The views of a scene show one set of named points, each view turned or mirrored, and shifted as a whole, with a little noise and some points left out.

Scene 1
View 1
Z592: [-11 -25  30  16  15  31  41  18 -21  -7  27  30 -41  14  -5   9 -36  63
 -27 -25  -6  41  41 -10 -15 -20   2]
Z225: [ 13 -33  23  -7  -7  24  36  -5 -20  -2  25  18 -23  37 -16  32 -24  35
 -15  -4 -22  23  34  -9  -6 -23  -1]
Z603: [  5 -15   1  12  12   5  42  29  23 -39   1   7 -23 -15  -7  20 -31  41
  12   2 -14  14   7 -28  18 -44 -31]
Z689: [  8 -38  20 -14 -14   6  54 -10  -5 -16  22   5 -14  27 -16  39 -21  41
  -4  18 -30  10  26 -19   9 -36  -8]
Z640: [ 13 -31  10 -12  -8   2  51  -1   9 -26  12   1 -13  13 -14  38 -24  38
   6  17 -28   7  19 -24  15 -41 -17]
Z195: [ 44 -11   7  13   1  54  -9  16 -10   8  10  18 -27  32 -27  27 -13  -7
  -4 -20 -16  26  23  -2 -12  -7 -13]
Z37: [ 51  -1  -6  25   5  56 -21  26  -2  -4   0  19 -29  17 -26  18 -13 -13
   6 -25  -7  24  12  -7  -7  -9 -23]
Z975: [  7 -18  14  16  11  28  29  19  -4 -18  16  21 -33   8 -11  15 -31  44
 -11 -16  -9  29  28 -12  -5 -25 -12]
Z207: [ 61   4  -3  31  12  76 -38  33  -9  12  -1  28 -33  26 -28  14 -12 -21
  -1 -37  -3  30  16  -1 -18   2 -18]
Z503: [ 30 -16   0   6   0  25  19  18   9 -17   5   8 -19  10 -19  28 -18  13
   9   1 -17  14  11 -15   7 -26 -23]
Z800: [ 30 -11   2  17   8  41   6  24   0  -8   4  19 -28  10 -20  17 -20  14
   1 -17  -8  23  15 -11  -3 -16 -17]
Z828: [ 36 -18   9  12   0  50  -2  13 -12   5  13  20 -27  30 -22  26 -14   3
  -6 -19 -15  28  26  -3 -13  -9 -10]
Z157: [ 35   5  -3  35  20  49 -11  43   6 -15  -2  26 -35  -4 -17   5 -25  11
   4 -34   2  30  11 -11  -5 -14 -25]
View 2
Z640: [-12  57  -6 -20  10  44   4  -3  19  -2 -11 -12   4 -11   1 -35   8  16
 -36  16   1  -2  -6 -54   7 -14   1]
Z603: [-13  43   9 -16   6  18 -10 -30  24   3 -11  -4   1 -25   8 -21  21  -1
 -13   4  -8   2   4 -27  19 -17 -23]
Z800: [ -4  24  -9   1  23  12 -16 -12  28   8 -15  17  17   0   6  15  17 -11
  -2  18   3  -2   4 -17   6 -15  -9]
Z975: [ -2  30  -3 -14   5  15 -17 -26  49  -3  -4  17   8 -11  15   0  23 -12
 -34  14  -4   0   6 -31  17 -15   0]
Z689: [ -8  57 -12 -21   9  46   5   0  29 -11  -6  -4   7  -4   1 -33   5  14
 -55  22   4  -4  -4 -63   3 -11  16]
Z592: [  6  24  -9 -21  -1  13 -23 -34  76 -15   7  29   8 -16  22   8  26 -22
 -61  12  -6  -5   8 -40  22 -15  13]
Z828: [  4  18 -20   7  31  16 -14   0  34   2 -13  30  22  14   5  24  12  -9
 -11  30  11 -10   4 -24  -1 -14  10]
Z195: [  2  12 -27  19  46  18 -16   9  24  10 -21  32  28  29   1  35   4  -5
   4  36  17 -11  -1 -18  -9  -9   6]
Z503: [ -8  38  -5  -2  20  22  -6 -11  14   9 -19   3  10  -4   3  -8  11   6
  -2  20   0  -1   3 -30   4 -14 -15]
Z207: [  3  -2 -18  26  44  -9 -28  -3  28  18 -25  46  30  23   8  56  15 -18
  27  31  12  -9   7   7  -3 -13  -9]
Z225: [  4  41 -23 -15  14  38  -5  -1  51 -13  -3  19  14   5   6  -6   6   1
 -64  28   8 -11  -4 -63   5 -11  33]
Z157: [ -8  13   2   7  22  -6 -27 -28  30  14 -17  24  15  -7  13  25  27 -19
  17  13  -3   1  11   2  15 -17 -28]
View 3
Z195: [ -7   1 -17 -13  -1 -25   3   3   5  30   6  25 -39  19  -7  18  -9  -3
  36  20  -9 -24 -12  -6 -34   4  19]
Z689: [ 23  -2 -49  19  -8  28 -35  11  32   1  20  22  -3  29  60  19  21  15
  15  24  17 -21 -15  -3 -22   1  26]
Z975: [ 12  12 -28  10  -8   0 -15   2  12  29  10   4 -20   4  20  18 -17  -2
  13  21  -1 -12 -27 -15 -30 -15  32]
Z603: [  4   0 -24  16 -13   8 -30 -28  23  16  12  10  -9  -7  32  17  -7   6
  -8  36   5  17 -24  -7  -5 -14  26]
Z828: [  1   2 -21  -7  -2 -18  -2  10   5  28   5  20 -34  19   2  17 -11  -2
  31  19  -7 -26 -17 -10 -38   1  25]
Z640: [ 16  -8 -40  16 -10  22 -36 -11  29  -1  18  23  -2  16  55  20  20  16
   7  33  16  -3 -15   7 -10   0  22]
Z800: [ -2   2 -17  -1  -7 -15  -6 -11  12  27   5  16 -28   7   5  17 -12  -1
  17  26  -6  -6 -23  -7 -25  -9  23]
Z225: [ 27  10 -49  14  -4  22 -21  31  19  12  20  15 -10  34  52  19   6   8
  25  16  10 -39 -21 -16 -41  -3  35]
Z157: [-12   8  -4  -2  -7 -26  -4 -26   4  36   1   4 -35 -12 -15  19 -30  -8
   8  29 -14   9 -29 -10 -18 -15  26]
Z592: [ 30  31 -37  26  -9  15 -19  23   8  37  17 -14 -13   5  34  17 -25  -3
   5  16   2 -15 -40 -38 -43 -29  50]
Z503: [ -3  -6 -23   3  -9  -6 -17 -18  20  16   7  24 -17   6  19  17   2   6
  14  33   2  -1 -15   6 -13  -1  20]
Z207: [-21   4   1 -20   0 -48  21  -5  -9  46  -5  22 -48   7 -39  16 -30 -12
  40  22 -25 -18 -15  -7 -37  -1  19]
Z37: [-18  -4  -7 -16  -4 -33   5 -13   4  31  -1  23 -40   7 -20  19 -17  -4
  28  24 -15  -9 -17   0 -23   3  14]
View 4
Z195: [-23   1  29   3  -5 -27 -10 -12 -15 -19  12 -17 -15 -46 -11 -33  11   1
  24 -42  11  23 -18   2  -7   3 -16]
Z207: [-30  -5  24  32 -11 -28 -13 -11 -17 -27  11 -13 -33 -57 -22 -50  10  15
  41 -62  18  38 -19  -6 -11  14 -40]
Z603: [  1   9 -19   1  13   2   8 -14 -13  -6  27  -6  12   0  40  -2  -6  10
   2 -12  12   1   0   8   6   4  -3]
Z640: [ -4  15  10 -31  15  -1  -8 -16 -14   8  31 -18  22 -10  25  -4  -4 -10
 -10   3  -1  -8  -7  14   0  -5  23]
Z37: [-22   3  19  22  -2 -14 -12 -13 -19 -16  22 -17 -19 -42 -10 -43   0  12
  29 -45  12  27 -15  -3 -11  11 -29]
Z503: [-11  10   7  -5  10  -5  -3 -15 -17  -3  29 -15   3 -20  14 -16  -4  -1
   6 -17   6   7  -8   4  -4  -1  -4]
Z592: [-11  -7 -19 -10 -12 -40  23   2   4 -49 -17  22   1 -18  43  19  22   1
  20 -29  28  11  -1  16  21   3  10]
Z975: [-10   0 -14  -4  -2 -24  11  -4  -5 -30   3   6   3 -16  34   5  10   4
  15 -23  18  10  -5  12  12   6   2]
Z828: [-22  -1  23  -4  -8 -31  -8  -9 -11 -24   6 -10 -13 -45  -3 -23  15  -2
  20 -38  11  20 -17   6  -2   2  -5]
Z689: [ -8   9  11 -48   4 -19   0 -10  -8  -8  13  -5  23 -11  27  11  11 -20
  -7   2  -3 -12  -5  19   8 -12  38]
View 5
Z157: [-33 -16  17   0  -5  -3   4 -20  10  13 -22  16  15 -53 -38  13 -11  -9
 -19  12   2  10  36  16  15  -7   1]
Z592: [-11 -15   2 -11 -55  -3  -5 -17 -33  -4  16   6   3 -11 -16 -16  -6  -6
  -9   8   8 -51  18  15  29  23  -7]
Z975: [-15  -8   1  -9 -37 -11   2 -12  -6   3   9   5  11 -15 -22  -3 -10 -14
 -10  -1  11 -26  23   5  23  10   1]
Z800: [-25  -8   8   5 -13 -12   6  -5   6  11  -7  -2  15 -27 -33   4  -5 -11
 -14  -2   3   9  32   4   7   2   2]
Z640: [ -2   8 -14  -9 -28 -42   7   9  22   1  26  -7  19  26 -20   5  -8 -29
  -5 -35  19 -17  23 -30  18  10  12]
Z225: [ -4   1  -9   5 -50 -21   6  12 -28  -2  30 -28   4  31 -20 -15   2 -10
  -1 -15   0 -24  14  -8   5  32  -3]
Z828: [-28  -6  10  14 -20  -5   9   2 -15  11  -5 -21   5 -15 -34  -1   1  -3
 -11   0  -9  15  30   8 -10  14  -3]
Z195: [-29  -6  15  19 -10  -4  10   0  -9  14 -11 -22   8 -23 -40   3   0  -2
 -10   2 -11  27  31   7 -14  10  -4]
Z207: [-43 -16  27  25   5  12  10  -9 -11  20 -34 -13   7 -55 -48   9   0   6
 -18  17 -18  43  39  25 -16   1  -5]
Z37: [-34  -8  19  14   4  -4  11  -4   8  16 -19  -9  12 -40 -42  12  -4  -6
 -14   6  -9  36  37   9  -9  -3   1]

Which points are out of place in each view (at most two, in the order of its rows)? Write none if all are in place.
view 1 -> Z225, Z603
view 2 -> Z195
view 3 -> Z975
view 4 -> Z640
view 5 -> none
